Points, in no order, along strands that fork, close into loops and pass close to each other.
Points whose rows are less than 89 apart are linked; no others are. Some points are linked to none.
Q669: [ -6   4  -3  11 -26  12   6  -2  33 -12   3  63  -8  -6  -8  21  -5 -21
  62 -34  30]
Q529: [  7  19  19  -5  -9 -43  25 -43   8  18 -29   5 -22  52   4 -79   3  64
  29  -8 -13]
Q267: [ -2   2 -46  26 -17 -12  -4  -3  34 -22 -13   7  38 -27 -12  36  -1 -19
   1  14  10]
Q224: [ 18  25  19 -48   6 -11 -21 -37  15   8  21   8   1  24   7 -48   2  49
 -31  52 -39]
Q316: [ 14  17  39 -31  19  -7  -8 -12 -26  25   2   7 -16  36  -2 -93   3  33
 -39  13  -1]
Q313: [ -5  10 -11   3 -23  11  25 -15  -2 -54  15  11  37  18   3  20 -17  33
  49 -10  -1]
Q759: [  4  60 -14  31   1  -3   2 -18 -13 -14  22 -26  -9 -30  24  55  34   8
  31   1 -14]
Q184: [ 13   6   0 -14  -8   4 -18   8  18  59  -1 -24   4  13   0  35 -16 -26
 -24  41 -22]
Q8: [ -1  43 -39  26   7 -11 -25 -12 -18   2   6 -45  23 -25  -1  63  27  17
  -3  22 -24]
Q69: [-31 -67   8  13 -23 -16  18   8  31 -10  16  18  11 -28  -2  16  32 -38
   2 -24  11]
Q97: [-30  -2 -21  20 -32 -18 -30   9 -17  14  19 -11  48 -17  25  15  19 -20
 -29  12 -19]
Q605: [-44 -38  13  -2  -2 -24  -9 -16  -1   6 -22  32  40  31  21 -65   8  -3
 -13   4 -31]
Q295: [ 23  28   6 -33 -22 -19 -31 -56  43  -2 -13  26  14  35 -16 -21 -18  38
 -17  45 -24]
Q160: [  1   5  30 -17 -18 -12  12 -16  18  40 -14  -9 -30  72  13 -70 -13  24
   7   2 -15]
Q899: [ 19  65   6  30   0  46   4   4   3   5  27 -46 -39 -13  37  20  -7   4
  38  -5   7]
Q91: [-21 -39 -18  13 -17 -24  16   2  21  -2   0  -2  15  24  14  39  -8 -33
  26 -20 -18]
Q821: [ -8 -13 -43   5 -19   9 -16 -14  -9 -15 -16  22  50 -17 -20  40  -2  -5
 -32  34  17]
Q484: [ -8 -17  -6  10  -4  -2 -26   3  -7   7 -27  25  39  -3   1 -37  -3  -8
 -35  -7 -14]
Q11: [-27  -1  -1   1  23 -15   8 -16   0 -14 -33  65  -3   6 -10 -26  17   6
  21 -29  -5]
Q692: [-22  32 -42 -20   4 -33 -17   9 -36  26  14 -12  28 -60  12  34  35   2
 -29 -11  36]
Q491: [ -4   5   0  35   1  18   6  10  27 -29  -3  18 -17 -19  -1   1  -9  -6
  43  -7  22]
Q516: [ -7  32  17  18 -21  11 -15   7  20  39   3 -38 -20  29   9   8   0  -8
   6  28 -14]
Q890: [  4  -8  26  32  24   0  25  23  -4 -42  38 -45 -39 -20  21 -28   4 -12
  34 -15   2]
Q720: [-28  28 -23  33  27 -18   1 -23 -10 -22 -27  35  10 -15  -8  -3  17  24
  63 -23   3]
Q494: [ -8 -50  23  -5  14 -14  15  19  11   1  29 -30 -47 -24   4  20  14 -49
  -4 -17  10]
Q492: [-33 -10  -2  17  21  -2  17  14 -33   3 -10   9  -1  20  13 -25 -15 -14
  23 -44   4]
Q960: [ -1 -34  37 -35  -1  17  10  -9  19  -2   1   8 -18  28  -4 -22 -10 -11
  -9  -5   0]
Q747: [  0  10  -7  10  -6 -21   3 -12   9  -3 -14 -13  17  19  12  35 -12   3
  21   3 -35]
Q143: [ 17  -3   8 -15  -3  35 -16  21  21  21 -27   6  -3  -1 -17 -22 -29 -21
 -43  25  15]
Q194: [ -3  14 -38  20  -8  13 -51 -49  -7 -31 -22   4  45  -1 -40  27 -20  10
 -27  47  20]
Q546: [  0 -10  34 -37  28  35   8  -2 -34  13 -25  14 -35  30 -11 -70 -10   9
 -32 -10   5]
Q557: [ 19  21  32  -7 -27  23  27 -16   4 -11  -6  15 -32  75 -22 -24 -29  27
  52   8  28]
Q41: [-20 -34   3   1 -23  -5 -29  27 -22  17  20 -27  17 -34  15  10  16 -31
 -53  13  11]
Q958: [  7  -6 -55  -7  -8 -40  12  22   0 -20 -12   8  35 -30 -18  58   1 -11
  10 -14  41]
Q252: [ 10   0 -10 -12 -10  -7   1 -16  23  -9 -28  33  11  18 -12   2 -16  22
  -3  27 -25]
Q623: [ 14  15   2  40  -4   0  22 -28 -11 -62 -14  25  20  18 -14 -24 -15  47
  60   3  -1]
Q71: [-17  28 -38  51  23  -1 -14 -26  -7 -44 -10  10  14 -21 -29  29  22  23
  37  20  -1]
Q721: [-29 -40 -11  18  -3  -9  -5  37 -12  -4  13   0  16 -44 -14   6  30 -41
 -20 -20  33]
Q398: [-18   0 -37 -36 -11 -22 -20  23 -49  38  -2   6  26 -24 -24  51  26  -4
 -32 -19  41]
Q482: [-13  42  14  18  14   9 -28   0  -2  13  15 -12   3 -13  22 -47  25   8
 -22  10  -9]
Q275: [  9 -12  -7  54   4 -14  30  15  13 -25   9 -28  -7 -19   3  -4  11 -12
  34  17   1]
Q23: [-14  20  -6 -12  -9  23  10  36 -13  24  41 -30 -26 -35  14  47  26 -25
  -6 -39  51]
Q884: [-11  38 -47  37   0   6 -21 -12 -26 -34 -20  -7  28   9 -22  34 -16   8
  12  33   0]
Q341: [ 12  19  18  40  -5   9  18  13  21   5  28 -57 -59   4  26  26 -12 -23
  37 -23  -5]
Q946: [ -3 -30  40  -2 -25  -2   2 -19  12  15 -27  29 -16  59  -8 -42  -8   4
  13   3 -15]
Q612: [-30  29  -8  21 -27   4 -23   1  -7  26  28 -31  -3 -39  31  48  28 -19
 -11 -21  19]
Q472: [ -2 -80   3 -44 -24 -14  20   9   0  -5 -30  30  13  10 -21  29  14 -24
 -20 -10   8]
Q868: [ 41  20  -4 -13  17  26 -14  -7 -17   6 -11 -13   9  11 -24 -23 -37  43
 -39  57 -10]
Q336: [ 10 -21  37 -26  28  31  25  16 -25 -19 -32  27 -27  11  -4 -40 -21 -15
  -9 -38  40]
Q754: [-28 -32  13  -3 -24  -8   2   9   5 -16  13  18  20  -5   2  13  36   2
   4   8 -10]
Q290: [ 35   7 -12 -19  18 -10 -46   8 -26  40   1  17  14 -24  -6  -1  -8 -13
 -59  39 -30]
Q85: [  9  39 -12   8  14  40  13  25 -16  17  25 -27 -10 -33   6  33 -11   4
   9 -19  19]
Q577: [ 18  -1   0 -27  33  29 -30  26 -10  50  -9   0  -7 -29 -19  17 -16 -12
 -54  30  10]
Q590: [ -6 -15 -10   0 -20  24 -10  28  16  24 -34  20  -6  -3 -15  13 -21 -29
 -14 -14  37]
Q996: [  1  -5 -14  -4 -18  15  -8  -2  29 -12 -46  59  -3 -11 -26  27 -10 -21
  14 -22  47]
Q64: [ 31  13 -14 -33  -3  17 -24 -20 -20 -18   1  -6  37   9   5   6 -17  31
 -51  45 -32]
Q443: [ 26  45  -2  13  17 -10  13  -3  10 -21  23 -37 -14 -32  32  18  15  30
  25 -11 -41]
Q568: [-17 -61 -30 -19 -34 -22  25  20 -10  -1 -24   8  31  20  -9  45  -6 -39
   9 -35  20]
Q200: [  0   8   2   3  27   1 -36   9   0   4  -9  13  10 -33  10 -64  -9 -15
 -31  11  -4]
Q810: [ 22  24  17   0   1   9  -2 -15  19   1 -24 -10 -24  22 -22 -39   2  45
  23  37   5]
Q719: [-19 -21  15   9 -23 -15 -17 -16  37  -5  18  12  11 -19  17 -20  29 -11
  -3  40 -46]
Q404: [ 36  22  19 -40  12 -19 -18 -38 -31   1 -12  24  17  36   0 -80 -19  47
 -44  40 -23]
Q746: [ 21  -7 -26   5 -14  -5  27   3   0 -45  -2  34  42 -17  -9  55   2  14
  31 -27  11]
Q220: [ 24 -34  38 -63  18  24  24  16  35  31  10 -10 -43  28   1  -5 -22 -12
  -1 -15   5]
Q88: [ 17  11 -26  22   6 -23   5  18 -26  14  14 -71  12 -39  22  55  21  -5
 -15  18  -8]
Q77: [ -1 -38 -13 -54   1  -5  21  21 -20  -1   7  29  -4 -18  -5  32  21  -6
 -28 -29  14]
Q727: [ 21  21  27 -25  -2  24  43   9   2   1  13 -10 -31  43   8  -4 -34  29
  31 -11   1]
Q644: [ -6 -22 -18 -34  14   4 -14   0 -30  11  -5  23  11 -14 -36  61  21  13
 -33   1  13]
Q103: [ 12 -46   4  -8  33 -22  43  12   8 -30  18  15 -30 -15   4 -22 -16 -20
  21 -74   9]
Q649: [ 46  15   7 -11  20   7 -38  16 -34  27 -10  10  24   5  -4 -41 -30  14
 -75  58 -12]
Q293: [ -8  -1  26   0  21 -14   5  -3  12   2  14 -17 -24  16  19 -50  14  20
  29 -18 -29]
Q793: [ 27 -31   8 -12  34  20  42  13  -7 -39 -24  22 -11 -13  -9  -6 -21  -8
   9 -38   6]
Q681: [-18 -86   8 -16  22 -24  28  10   3 -13  22   5 -28   3  11  -5  -4 -45
   1 -47  -1]
Q658: [-10 -19  35   9  28  -6  19   3  -5   1  43 -55 -35  12  31 -46  -3 -15
   4 -26 -10]
Q591: [ -7   9  19  14   1 -49   6 -31  32  -4   1   5  -9  23  10 -80   4  35
  16   6 -32]
Q414: [ 38  21  24 -38  10  45  28  15  28  26  36 -25 -37   9   0   8 -30  -4
  12 -19  -8]
Q586: [-31  42  -8  23 -10  16 -34 -10 -15  28   3 -14  33 -10  17   2   6  -5
 -13  12 -20]
Q405: [ -1 -29   8  34   0 -14  22  27   2  20  40 -50 -56   9  11  38   7 -48
  19 -32  14]
Q728: [-32  16  22  14 -21  34 -19  15  18  29  23 -18 -23  -9  -6  28  24 -22
  -2  -7   7]
Q26: [  3  32  -5  40  13  14   3 -22  -3 -46  -7 -23  -2   6  -4  -1   9  42
  36  16 -14]

How many points has the smallest loop of links through each point below? Write none if it is on no loop.
Q494 | none
Q746 | 10
Q649 | none

A tip is a point with one link. Name the tips that can be reached along the links from each point below, in the order of the rows.
Q252 | Q184, Q692
Q669 | Q557, Q64
Q313 | Q11
Q484 | Q605, Q719
Q8 | Q443, Q88

A piece is two or more points that can be reached from each other along the links. Count, over all rows, the pieces, the separate loops (a circle has one, a figure eight two, a Y none), the forks (points with three links) and the tips (points with one).
pieces | 5
loops | 1
forks | 1
tips | 9
